Each row is a point on a landscape with many valleys, with its height.
From any point a ball rolls to the lowest of the 2 points nearest to it. It stops when none of these is lower. Distance is the straight distance between rows; heights are no part of it.
z601 height 20.9: [-11   4  -9  -6  -5  -7  -8  27  25  -1  -9  16   9   8   6  16   4 -13
 -11  21  34 -23]
z103 height 39.8: [-24   6 -15   5  -3  -1  13  11   1 -12  -1  13  -8  -1  -5  -7  21 -13
  36  19  -4 -24]
z876 height 33.5: [ 14  -9  26   7 -23   4  10  -5 -12  -4  17  11 -19   2  -5   2  -4  -1
 -11  13   9  -2]
z165 height 56.1: [  5  -4 -19  -5  37 -12  -7  -3 -21   0   7 -11  20   6   2  -7 -10  14
 -41 -25  -5   9]
z386 height 35.9: [-23   1 -33  -8  -2   1   5  19  19  -1 -19   4   5   6  13   3  24  -8
  33  -1   2 -18]
z574 height 56.0: [-15  14 -27 -10  46 -10 -11  -5   9  14 -15  -6  22   4   0 -14   2   2
   5 -12 -17   6]
z105 height 28.3: [-25 -16 -28  -9  -8   0  13  31 -13 -27 -16  -6 -16  -2   9 -18   9   7
  28  -5   5 -27]
z556 height 18.1: [ -1  14  23  14  10  -8   1 -14   9  12  10  13   8  11 -18  12   6 -11
 -17  25   2   7]
z945 height 60.2: [ 12   0  -2  -5   4   8   5 -18   6  17  -6 -26   3   2   7  -8  -5  19
   6 -44 -26  28]
z756 height 51.1: [ -9   7 -11  -2  28  -2 -10 -23   2   6 -13  -2   2 -18   5 -18  -4  -5
  16   3 -16  -4]
z545 height 59.1: [ -1  10 -11  -1  30   3   8 -26   5  23  -8 -16   6   6   0 -17  -5  17
  -2 -35 -27  17]
z636 height 58.5: [ -6   9   0  10  23 -11   3  -3  -3  12  12   1  25  22 -18  17  11  -5
 -25  -2 -10  23]
z366 height 26.6: [ 23 -11  12 -15 -34  13  -6  15  -5 -14  -6 -21 -12 -13   1  -1 -11   4
  37 -10 -11   4]
z637 height 53.9: [-14   8 -30 -12  35  -4 -16  -8  17  10 -26  -7  14 -11  15 -16  -2  -1
  18  -8  -8  -9]
z223 height 45.1: [-15  26   5  19  15   8  17 -24   8  28   4  -4   0   4 -12   5  17   7
   4 -21 -33  24]
z422 height 27.2: [ 11   0  19   8   8   0  -6 -32 -10  12   6  -3   1  -7  -4   1 -12   2
 -22  -4  -8  19]
z381 height 31.3: [ 28   2  26  -8 -25  13  -4   4  -2 -10   4 -15  -8 -12 -14  -1  -8  -3
  38   5 -22  10]
z295 height 18.5: [-23  -5  -7  18  18 -12  13  -9 -15  -5  16  25   0  14   2  -1  14  -2
 -27  16  16 -10]
z921 height 48.5: [ -9  -2 -15   1   6   6  -4 -37  20  21 -26   5 -10 -27  23 -10  -4  -4
  13  -6  -2 -14]
z664 height 53.2: [ -7  -9 -28 -11  27  -4 -16   2  -9  -4 -11  -7   6  -8  19 -15 -14  14
 -19 -20   8 -12]
z651 height 49.8: [  2   0 -11 -14   2   2 -27   8  21  -1 -31  -1   4 -25  15   0 -19 -10
  12   6  15 -20]
z243 height 40.9: [ -8   3 -22 -13   7  -1   5  24   4  -2  -4 -18  14  20   4  -2  16  10
  17 -24 -11   9]
z370 height 57.5: [  2   3  -7   2  31 -15  -7  -1 -10   6   9  -5  30  12  -9   8  -4   0
 -37 -12  -5  17]
z70 height 20.8: [  4 -12  -7  -3 -27   0  -1  24   5  -6   5   6   6  14  12  24   0   0
 -29  -9  32  -8]
z856 height 15.4: [  5 -23  -1 -12 -18   6   0  23 -31 -28  -1 -17 -17  -6   6 -12 -12  16
   8 -12   4  -5]
z551 height 36.2: [ 31   5  31  -4  -2   4 -20 -22   6  10  -2  -9   1 -20  -8   1 -27  -5
  -1   8  -5  16]
z465 height 28.1: [ 23  11  37   9 -14  13   0 -16   0   3  10  -4 -12 -12 -20   2  -5  -7
  20  12 -22  14]
z755 height 59.3: [ -7   5  -4   3   8  -8   8  20 -10   0  18  -2  23  34 -18  16  21  -1
 -10  -7 -11  21]
z485 height 48.3: [  9   5  -9 -13 -12   2 -27  16  38   6 -28  -1  13 -16  20  18 -18  -8
   0  -2  26  -9]
z726 height 58.1: [  6 -15  -3   8 -15  -2  10  -7 -12   3  16   3   4  14  12  14   5   8
 -43 -23  15   5]
z206 height 19.9: [ -6   8  16  12   8 -10   2 -28  15   9   1  22  -7  -8  -1  -1  -4  -9
 -19  39  17 -18]
z342 height 46.8: [-12 -11 -18   3  -2   7  11 -30   3  12 -14   4 -22 -16  23 -18   1   7
   8 -14  -3 -16]
z634 height 12.9: [ -6 -13  -9   2   3  -4  16   5 -29  -9  20  -3  -3  20   1  -8  10  15
 -18 -17  -4   6]
z377 height 64.6: [ 20  -4  12 -14 -28   8  -8  29  15  -8  -5   1  -7  -5  -1  11 -11  -4
   5  11  18 -10]
z693 height 45.9: [ -8  11   0  11   0  -4  -1 -16  42  27 -15  13  14   3  10  23  15 -11
   0   9  11   1]
z538 height 46.4: [-12   9   1   2  26 -14  -6  16  -1 -17   5  20   4   0 -15  -6   0 -15
   2  43  12 -20]
z145 height 22.6: [-12 -15 -12  -1 -20   0   6  25  -5 -12  -2  15  -7   8  11   9   4  -2
 -14   4  31 -23]
z263 height 29.7: [ 15 -10  10  -4 -21  10 -12 -30  12  11 -21   0 -18 -35  20  -4 -25  -3
   1  -4  14 -12]
z446 height 16.1: [  7 -10   3  -6  14  -1  -9  -9 -29  -9   7 -11  -3 -10   0 -17 -17  11
  -9  -9 -10  10]
z718 height 39.3: [ -7 -11   3   7   5  -5   5  10 -18 -25   2  22 -18 -12  -4 -14 -10  -3
   0  31  21 -25]
z152 height 17.7: [  9  -9   4   4 -27   7   4  -3  16  15  -1   2   2   8  15  21   8   1
  -5 -14  10   9]
z308 height 13.4: [  1   4  11   4  -8  -4   3   2  13   8   7  12   6  14  -5  16  12 -10
  -8  17  10   2]
z317 height 46.9: [  3   5  16   2  17  -8  -3  19 -26 -25  21   8   2   6 -26 -11  -4  -7
   7  32  -6   2]
z87 height 44.9: [-21   0 -15  12 -10   9  21 -21   3   4  -6   9 -25 -11  12 -13  18   0
  26  -2 -10 -18]
z829 height 42.9: [-17  18 -14  -2   8  -2   0  14   4 -12  -1   0   8   1 -14  -7  19 -15
  45  19 -18 -10]
z437 height 62.5: [ 11 -16 -13 -14 -31   9  -9  30   9  -5 -14 -16   4   3  21  16  -3  11
   5 -29  13   3]
z790 height 43.2: [ -3   1   6  -3   5  -7   0  27   3 -22   4  20 -11  -5 -15  -5  -4 -11
  -2  45  24 -29]
z89 height 17.4: [  1   8   4  -2  -9  -9   1  29  27   4   6  12  15  23  -7  26  16 -13
 -11  21  24  -3]
z692 height 48.2: [  1  13   0  -4  17   2  -9  -7  -2  -1  -5 -14   6 -11 -10 -14  -2  -4
  32   1 -29  11]
z772 height 42.8: [-19  15 -19   4   8   0  15   6  10  12   2  -4  10  21  -4   0  27   2
  15 -13 -19  11]
z799 height 25.0: [-16 -23 -16  -2 -17   2  13  26 -22 -24  -3   7 -18   3   9  -8   5   6
   4  -1  16 -22]
z524 height 38.5: [-12  -5 -32 -13   1   1  -1  23  20   4 -18  -7  12  10  20   7  17   5
  16 -23   4  -6]
z918 height 44.6: [  9   0  14  -5   5  -6  -7  29 -24 -18  22  -1  11  20 -22   4  -3  -2
 -11  14   0  11]
z936 height 43.0: [-33  -2 -28   7   3   0  18  -7   7   1 -12  18 -16  -5  13 -12  21  -5
  24   8   2 -29]
z462 height 7.0: [  2  12  20  14  -9  14  16 -19 -21   5  19 -12 -14   2 -15  -4  10  10
  10 -13 -34  25]
z798 height 9.3: [  2 -20  -7  -7   4   0  -2  10 -39 -25   8 -12 -11  -5   6 -20 -17  20
 -11 -13   1  -1]
z38 height 61.0: [ 16  -7  -3  -8  -8   5  -5   2   3   9  -4 -19   8   2  10   5  -3  12
   3 -31 -10  22]
z58 height 36.3: [  1 -17   7   5  -8  -1   3   4 -25 -19   9  12 -19  -9   2  -9 -13   4
 -12  12  18 -11]
z992 height 60.0: [-13  -1 -13  -1   6  -6   3  23  -6  -5   9   6  16  26  -4  10  20  -4
  -4   1   4   1]
z522 height 13.9: [-13   3   8  12   8 -15   6  -9   4  -2  10  25  -2   7  -2   2   1  -6
 -32  33  28 -17]
z761 height 23.1: [-17  -6  -2  22  23  -8  12 -32 -22   0  14  22 -11  -4   3 -13   0   3
 -28  13   8  -6]
z531 height 47.2: [ -1   7  -7  -3  -4  -3 -16  -9  41  20 -24   9  15  -8  21  18  -4 -11
  -6   2  24  -7]
z901 height 44.4: [-10  11  -8   8   3   1   1  -6  26  19  -9   4  11   6   5  13  21  -9
  16  -2  -7   8]
z71 height 57.4: [  6 -12 -10   6  13  -9   3 -13 -22  -1  14  -1   8   4  11   0  -8  11
 -53 -22  10   2]
z895 height 24.9: [  0   3  13   5 -18  -6   5 -24  31  13  -8  20 -13 -10   9   6  -4  -7
 -19  26  29 -21]
z467 height 66.1: [  8  -1  10  -6 -11   2  -4   7   9  -4  -5   8  -9 -10  -3   0  -6 -10
   9  21  12 -17]
z279 height 54.6: [  0 -10 -28 -12  25  -5  -3  13 -16  -8   1 -16  13  10  12 -12  -7  21
 -28 -32   2  -4]
z521 height 21.0: [  4 -22   0 -14 -33  11   5  16 -16 -22 -11 -18 -24 -14   7 -12  -7   9
  31 -13  -3 -10]
z878 height 61.3: [ -2   0   0  -5  -5   0   1  17 -11 -12   7  -2   1   9  -7  -1   9  -3
  17   6  -8   3]
z949 height 22.7: [  4  20  34  18  16  -3  -2 -31   6  20   5   4   8  -1 -24  12  -3  -7
 -16  17 -16  23]
z7 height 49.2: [ -8  14  13  10  18  -9   5   7  -8 -15  18  18  -2   5 -29  -8   9 -16
  14  44  -5 -10]
z628 height 38.9: [ 37   7  28 -11  -7  -2 -25  -1  10   4   4  -9  11 -13  -7   9 -33  -2
 -24   0  10  20]
z375 height 27.5: [  7  -6   6  -2 -28   4  -3 -19  29  11 -22  12 -17 -25  18   5 -12  -8
  -1   9  25 -22]
z51 height 57.8: [ -6  16  -8   1  41  -5  -5 -19   4  19  -8  -9  18  -1 -11  -6  -3   1
  -2 -12 -29  23]
z836 height 32.9: [ 25  -4  30   2 -12   9 -11 -35   0   8  -4  -2 -18 -30   4  -7 -26  -3
   1   6  -2   3]
z395 height 61.8: [ 14 -14 -18 -14 -12   5  -3  16   9   7  -9 -25  13   7  23   9  -2  20
  -6 -47   1  14]
z953 height 41.3: [ 28   2  29   0 -18  -3  -2   3   5   4  20   0   7  12 -12  18  -9  -1
 -33   6  13  17]
z593 height 25.4: [ 12  21  34  14   7   7  -5 -25   5  16   4  -4   2  -8 -24   9  -2  -9
  11   9 -29  26]
z708 height 16.2: [ 15  -2  23  -2   7   1  -7  -3 -31 -16  14  -6  -7  -9 -16 -16 -17   0
   9  12 -17  10]
z298 height 44.0: [-14  21 -10   8   8   7  23  -8   4  16   6 -17  -4  18  -8 -12  18  16
  19 -30 -30  17]
z360 height 9.7: [ -5  -4   3   9  -7   6  22  -8 -26  -3  23  -6 -13  15  -7  -9  13  13
  -1 -16 -20  16]
z443 height 62.4: [  4  13  14   6 -10   6   5   5   1   1  10  -5   5   9 -17   9  14  -6
  24   3 -21  19]
z714 height 51.5: [ -1  -7 -16 -13   3   3 -21   7   3  -3 -20  -7   4 -14  18  -2 -15   2
  -2 -11  11  -9]
z47 height 45.6: [ -8  17 -12 -10  10  -2  -6  15  -2 -15  -3 -22  11  -7 -16 -16   6  -5
  52   5 -30   2]
z566 height 63.4: [ 15 -12   1 -13 -36   9  -5  42   5 -11  -3  -7   2  11   6  19  -1   2
   6  -8  16  -1]
z986 height 43.1: [ 26  -3  22  -2  -9  -2  -6  11 -20  -7  23  -7  10  14 -16  11 -11   3
 -24  -4   1  22]
z774 height 10.1: [  1  11  18   7   9   3   5 -12 -31  -7  19 -11  -6   0 -24 -14   0   2
  13   2 -33  22]
z108 height 27.9: [ -7   1  11  20  19  -1   5 -44 -15  13   9   9 -10 -10  -2 -10  -3   4
 -23   3  -8   7]
z511 height 31.2: [ 16   2  37  14 -25  11  12 -19   3   9  17   8 -20   1 -11   9   5  -4
  -1  15  -4   4]
z734 height 19.5: [  8 -10   5   3 -36   2   5  -2  17   8   2  11  -4   4  17  23  -3  -2
 -30  -6  34  -7]
z596 height 32.5: [-21  -9 -29 -11 -11   4   3  25  10 -13 -28  -1  -9  -9  13  -5  10  -5
  36  -1   6 -32]

Where does a ball stop that starts at each point below?
z790: z308
z317: z522
z637: z103
z836: z522
z596: z308
z443: z308
z377: z103
